A landscape with many valleys, sampled at points; each row gives a point and its height.
From any point a ball rolls to the lowest of the 3 points nearest to it. It stops when none of these is lower. Distance is the straight distance between rows; heights are no part of it.
z955 (h 69.0): [ 87 155 109  87  83  94 112 135 123 117  88  80  95  75  16  90  65  95
  66 121  93 102  98 123  81 120  75 125  87]
z374 (h 68.3): [128  96 128 115  94 109  84 118  80  79  91  83 104  93  98  66  96  94
 109  52 107  83  69 111  83 103 142  74 127]
z57 (h 65.1): [ 97 154  89 104 103  83 135 115 130 120  87  68  90  82  35  70  72  90
  77 127  98 112  90 137  93 116 101 140  58]
z99 (h 40.0): [105  87  96 119  91 115  89  70 108  73  84  94  94 102 124 113 104 105
 131  69 110  97  82  95  93  94 114  81  87]
z780 (h 33.3): [124 101 109 122  91  99 109 152  81  76 145 107 105 100  68  98  95 102
  82  91 104  98  63 107 111  90 110 109 121]
z423 (h 75.1): [105  83  80 115 123 100 129 103 124  40  78  72 120  72  72 111  49  88
 126 108 107 116  68 149  73 113 120 124  87]
z834 (h 53.9): [ 89 159  73  83  93 101  93  76 131 139  83  90  85  74  77  88  86 104
  58 120 101  85 117 126  86 112  78 122  89]
z52 (h 34.5): [ 95 116 133  77  89  84  74 102  66 166 117 128  69  97 101 118 118  84
  66 118 109  76 126  72 104  94  80 112 134]
z60 (h 57.7): [ 69  61  96 101 108 104 103  98 120  75  92 115 137 117 115 109  82 100
 133 123  97 140 106  94 120 113 105  85  72]
z767 (h 61.9): [ 85  85 103  79 126 136 120  73  66 109 133  96  90 135 121  87 158  94
 142  85 112  90 111  61 101  80  86 115 140]
z100 (h 49.2): [107 133  97 104  85 108  91 125 107 111  72  94  94  72  93  94  98 102
  80  99  99  86  98 118  98 101 115  92 102]
z372 (h 64.9): [ 97  29 130 102 105 119 157 104  78  70 134  87 134 154 120 118 101 111
 161  92 116 132  89  85 123 127  80 110 126]
z308 (h 48.8): [113  98  97 100 106 104  90  73 100  75  62  70  85  95 131 100 102 125
 130  56 111  67  67 110  95 100 123  78  98]
z891 (h 62.5): [112  84 100 104  98 110 114  91  67  74 135  85 110 134 110 105 119  88
 134  76 115 116  87  93 114  87  96  88 144]
z890 (h 37.7): [111 125 110  95  89  99 134 143 113  99  80 108 106  90  55  76  75 107
  78  82 113 100  68 139  89 101 111 109 100]
z748 (h 57.9): [113  93  90 115 108 114  87  57 110  74  34  90 101  84 133 107  97 103
 132  79 110  81  83 121  84  86 135  89  66]
z514 (h 49.9): [111 125  99 117 100 106  92  99 103  91  61  88  83  78 114  90  82 118
  82  88  88  77  88 121  96 101 118  99  91]
z516 (h 47.4): [ 85 144  90  67  89  92 102 117 111 140 106 112  90  96  63  88  88  92
  66 136  94 115  91 112 107 101  89 112  92]
z430 (h 45.6): [113 132  98 113  99  97 145 144 127  77  75  76 102  73  49  87  58 102
 104 107 107 125  89 142  77 120 109 107  75]
z826 (h 22.7): [111  90 120  85 109  90  97 120  74 128 145 114  77 119 104 101 161  90
 106 111 100  73 120  91 126  95  81 120 127]
z716 (h 29.5): [ 91 127 105  90  97 105  89  83 104 134  94 108  70  81 104 106 107 106
  63 109 102  65 101  97 107  98  98  90  97]
z802 (h 56.0): [ 96  64  90  90  96  97 103  91  63  93 137  88 120 135 119 116 129  84
 133 105 103 121 124  73 109 108 106  97 117]
z145 (h 59.2): [ 92  49 109  95 118 117 118  87  72  88 133 101 107 115 113 108 135 103
 146  87 114 115 106  72 123  84  88 100 137]
z766 (h 26.1): [106  86 104  91 105  81 111 121  93 117 158 105  97 112 108 110 137  75
  97 122  89 115 140  89 112  99  72 108 107]
z679 (h 60.5): [117 119  75  99 106  99 105  68 124 100  44  86 102  83 100  99  85  86
  88 115  86  87  92 119  89 107 112 102  76]
z251 (h 7.8): [118  82 106 111  88  78 116 144  82 102 142 131 107 104  58 104 106  95
  98 120  90 124 119 100 106  94  82  97 118]
z460 (h 55.2): [ 64  59  64  77 104  97  99  12 106  75  82 130 114 129 157  83 110 122
 152  96 104  97 129  54 101  97  98  76  94]
z541 (h 27.3): [109 115  96 114 102 108 100  74 100  74  44  65  84  85 117  86  72 105
 104  53  98  53  67 121  97  87 123  88  95]
z341 (h 30.6): [ 99  98 103  78  93  81 100 130  92 135 142 109  96 100  91 109 142  72
  76 144  88 102 137  92 121 108  59 124 112]
z737 (h 65.2): [100 125  88 108  95 103 113 104 138  95  71 112 112  84  80 101  96  98
  99 131  76 121 107 131  88 124 104 106  57]
z196 (h 21.6): [124  97 122 102  98  98 117 148  76  98 155 125 110 102  54  93 100  95
  76 100  83 117  96 100 105 109 106 111 114]
z45 (h 54.4): [109 116  82 102 102 102 109 104 116  85  65  81  94  72  70  98  63  95
  82 119  93 101  88 142  83 111  89 110  72]
z502 (h 49.0): [114 150 114  83  84  92 111 116 130 141  68 106  87  60  82  95  82  95
  67 103 112  99  89 114  85 108  84 105 107]
z178 (h 59.3): [105 143  85  93 103 100  94  86 102 125  58  68  86  81  69  81  54  91
  71 114  86  91  99 133  83 109  89 102  65]
z608 (h 47.2): [ 88  87 103  85 108 103  88  95 102  86 102  95 101 122 125 101 112  96
 115 120  83 104 115  89 108  89 110  88  73]
z483 (h 66.8): [110  84 104 135 111 108  90 114 107  66  80  92 135  88  99  97  77 108
 112  88 120 100  69 134  83 107 131  86  90]
z676 (h 52.3): [ 78  67  91 100 109  93 102  79 100 103 129 101 126 128 111 122  97  90
 125 122  94 131 113  90 107  95 102 102  99]
z148 (h 67.8): [141 105 104 124 100  95 103 129  97  74  90  79  99  74 100  90  84 103
  79  66 101  85  73 123  95  87 130  87 116]
z403 (h 63.3): [ 95  59  94 125 101 104 102 102 109  90 122 102 142  93  98 107  89 103
 131 123  96 157  89 121  96 107  96  82  87]
z546 (h 47.6): [101  74  92  99 107 107  91  84  97  59 103  83 106 120 126  99  97 103
 136  66 111 131  90  73 100  94 117  84 100]
z900 (h 62.6): [ 99  58 128 115  92 118 111 113  70 104 141  86 114 153 106 109 136  94
 144  91 129 106 111  66 124  91  88 109 135]
z698 (h 57.3): [ 72  69 104  89 111 104 106  54 101  84  84 106 113 136 134 109 101 104
 128 105 121 118 113  62  88  97 103  84  73]
z448 (h 31.9): [103 108 105  84 104  85  81 115  90 148 124 125  79  96  96 103 121 101
  68 104 115  86 108  73 112  95  87  97 123]
z920 (h 29.3): [111 118  86 102  87 123  92  65  92 108  83  96  92 106 131 104 120 111
 106  75  98  83  93  65  92  96 125  71  85]
z89 (h 29.8): [ 78  80  74  93 106  81  84 100 127 123 124 125 106  79  96 130 120  89
  92 142  83 126 145  90 112 131  75 113  68]
z637 (h 55.8): [107  57  99 128 103 130  97 137  92  52 106  90 129 110 102  95  85 109
 151  73 103 128  79 105 104 105 112  90 125]
z12 (h 54.3): [ 84 145  81  88  90  84  88  51 130 107  35  97  80  68 107 100  89 105
  74 103  93  85 111 135  90 115 101 106  65]
z700 (h 65.3): [115  82 116 164 114 119 110 156  91  44  94  80 119 107 104  99  67 122
 130  59 112  98  51 125  96  81 129 102 147]
z265 (h 50.5): [ 71 131  94  87  88  83  74  64 110 127  96 114  80  84 124 110 106  98
  54 123  69 106 155  87  98 132  64 131  95]
z324 (h 58.7): [105 148  89  92 107 110 116  99 123  95  81  94 104  80  69  92  63 100
  76 123  97 100  90 124  93 120  88 116  77]
z320 (h 19.9): [101  78  86 104  92  66 103 121  99 106 154 117 112 102  77 123 116  76
  89 121  85 123 132  97 103  92  73 102  87]
z535 (h 69.9): [ 89 137 100 100  95  90 137 143 139 105 103  97 108  94  60 103  85  97
  75 127 109 129 101 133  88 111  83 137  80]
z66 (h 44.3): [121 134 145 110  83 101  99 103  87 105  87 117  76  75  95  81  91 108
  78  56 101  64  85  92  90  89 123  88 126]
z772 (h 44.9): [110 107 102 125  84  92 113 126 110  87 113  99 118  81  66  96  83 110
  81  89  90 111  93 129  96 113 111 115 102]
z388 (h 31.6): [118  73 106  98  92  67 103 137  70 133 178 135 102 122  85 106 134  71
  86 130  81 104 123  85 112  98  61 122 119]
z91 (h 51.6): [ 83  88  73  89  96 105  78  25 106  83  67 105 104 105 157  98  96 121
 134  72 111  85 102  76 101  82 113  76  85]
z692 (h 63.2): [101  77  96 124 104 112 124  96 147  88  82  99 142 109  89  97  81  98
 128 125  83 135  89 124 105 115 119  82  76]
z613 (h 46.7): [ 77 107  80  83 100  97  83  70 113  94  84 112  93  93 118 114 100 113
  90 113  97 103 102 108 101  99 103  88  62]
z885 (h 29.7): [125 148 113  86  93 107 102 144  77 124 102 127  78  77  64  69  75  96
  64  96 123  89  79 132  85  97 100 106 122]
z380 (h 53.5): [ 74  51 103  88 104 129  98  53 102  85 116 107 115 136 139 109 100 110
 129  88 113 132 103  60 109  91  98  95 103]
z897 (h 45.7): [ 63 120  80 100 111  87  71  53 109 105  77 111  89 102 133 121 109 108
  82 121  85  97 127  82  92 102  99  95  81]
z202 (h 20.1): [118 101 118  96 100  87 102 150  87 126 151 131  92  93  68  94  91  79
  62 109 106  90 110  88 110  92  79 132 117]
z305 (h 23.6): [ 89 108 107  90 111  86  75  79  93 149 106 104  50  95 130 108 123  95
  86 102  90  59 117  77 103  75  77  89 103]
z607 (h 28.0): [ 92 105 101  77 108  74  93  89 101 146 122 111  74 106 108 120 143  89
  80 122  92  78 139  57 110  92  65 116 107]
z629 (h 48.3): [ 96  86  87 108  94 109 101  58 130  69  54  85 108 114 131 102  95 117
 128  99 106 104  93 100  88 107 125  89  76]
z908 (h 48.4): [ 73 109  69  87 116  97  88  41 106  88  69  90 109 117 153 112 114 108
 113 102 102  78 128  94  79  97 109  90  73]
z351 (h 56.8): [ 99  60  97 112 101 108 111 116  84  81 126 102 136 132  92 115 113  88
 139 104 106 124 116 100 108 105  92 102 108]
z881 (h 61.8): [118 103  95 123  99  98  88 105  95  83  83  87 103  77 108  87  93 128
  95  64 109  77  86 104 107  98 117  79 101]
z635 (h 18.7): [104  86 115  95 120  92  71 103  69 126 114  98  68 119 111 100 145  89
  95 104  91  69 124  72 124  86  76  87 128]
z571 (h 49.1): [ 95 159  81  68  88 100  88  79 100 132  42 107  54  68  88 100  80  96
  58  96 110  78  85 130  93  93  96 104  89]
z653 (h 57.5): [ 86  72  80  74 119 111 103  70  67  86 113  88 118 135 125 106 135 115
 127  93 109 114 114  54 123  75  85 112 108]
z984 (h 56.1): [ 94  70  91 118  99 104  92  69 131  59  64  90 145 111 120  90  82  95
 123 110  88 103  80 122  97 114 125  92  74]
z579 (h 66.7): [135 107 125 108  92 116  86 122  92  80  67  89  78  98 113  82  73 124
 104  34 113  58  56 115 102  86 135  73 130]
z928 (h 40.1): [ 98 141 117  92  84 110  98 110  94 118  65  97  68  75  86  76  70 118
  73  94 108  73  81 132 102 102 108  97 112]
z397 (h 52.4): [100 122 109  95 100  85 101 111 108 112  97 104 106  79  65  78  86 101
  64 122  99 114 114  97 109 109  93 110  82]
z274 (h 65.0): [111  59 101  86 113 120  98  78  60  96 111  83  63 125 128  83 126 103
 137  64  99  86  89  64 105  73 111  82 138]
z451 (h 49.4): [ 89  82 112 100 100 108  97  96 113  81  84  97  99 106 115  96  94 111
 109  92  96 109 100 112  96  88 130  87 101]
z37 (h 45.0): [118  95 113 104 103 110  91 136  92  87 119 106  91 112 107  83  96 104
 106  80  83  93  85 105  98  85 113  93 129]
z376 (h 51.9): [ 70 101  68  94 102  87  97  86 135 103 115 120 135 106 132 119 112 102
 105 127 102  90 109  98 101 123  92  97  78]
z120 (h 37.5): [ 86 101  89  87 118  96  72  53  82 117 102 102  92 115 123 122 131  96
 103 107  98  99 135  57  99  92  86  95 101]
z395 (h 41.9): [ 94 107 102 103 121  95  84  82 108 113 108 119  85 107 112 116 123 105
  85 120  94 102 112  87 107 111  90 101  80]
z612 (h 33.9): [118 135 111  89  82  97 123 173 109 110 130 126 122  76  39 109  88  98
  52 118  84 142  92  88  83 112 106 129 101]
z295 (h 46.0): [119  61 108 125 102  96  99 138  69  79 161  99 105 111  86  97  97  96
 124  93  92 124  87 109 105  81 101 103 137]
z414 (h 77.5): [ 99 132 116 104  87 114 103 104  76 119  52  78  67  79 139  91  93 100
  96  50 129  53  78  96  90  74 141  68 112]
z377 (h 41.6): [ 93 131  99  90  93  78 106 146 118 141 126 117  96  87  77 107  91  88
  61 146  80 148 122  88 103 114  81 116  87]
z27 (h 27.4): [ 93  72  96  90 107  89 100  98  91 115 132 105 101 123 121 102 145  82
 121  93 106  92 120  73 113  90  63 103 102]
z888 (h 52.2): [115  92  83 109  80 120 104  80 116  78  47  71  84  75 107 100  68  99
 111  91  90  68  92 126  81  92 124 107  75]
z593 (h 67.4): [ 80  72 100 120  94 100 110 101 128  88 120  90 135  91  82 113  97  89
 114 134  85 130 115 106  97 117  90 117  81]
z17 (h 27.6): [ 99  75 104  97  99  97 102 106 100 107 138  93 104  97  93 114 119  95
  66 113  91 105 107  84 121  92  93 104  96]
z484 (h 37.4): [115 105 122  96  87 104  76 136  82 130 109 114  91  96  87  94 102  99
  79  83 105  87  80  87 110  94 114  89 110]
z695 (h 32.4): [ 83 113  84  79 119  76  60  63  92 135 111 132  78 114 129 117 153 110
  79 116  84  71 137  78  93 100  58 116 101]
z870 (h 35.6): [106 111 121  99  81 101  83  91  86 115  94 100  92 105  93  97 107  97
  87  87  99  65  90  78 106  99 101  74 113]
z315 (h 56.7): [111 109 126 110 107 107  98 134  95  71  92 108  92  99  94  69  70 124
  91  57 121  83  64 106  96  91 127  89 134]
z69 (h 60.8): [ 82  48 115 122 102 108 111  88  76  80 117  94 137 135 112 111  88  96
 149  98 119 140  96  91 100 113  81  96 120]

For each start below, name the point where the ball stops.
z66 => z635
z767 => z99
z484 => z635

Call two points neighbours if one is among the 3 nearest of the other. Go from one point of each pair to the other, from neighbour to neighbour, staying as low as possible. Name the highest point that can't be avoided.
z99, z541 => z308
z635, z251 => z766
z920, z635 => z870
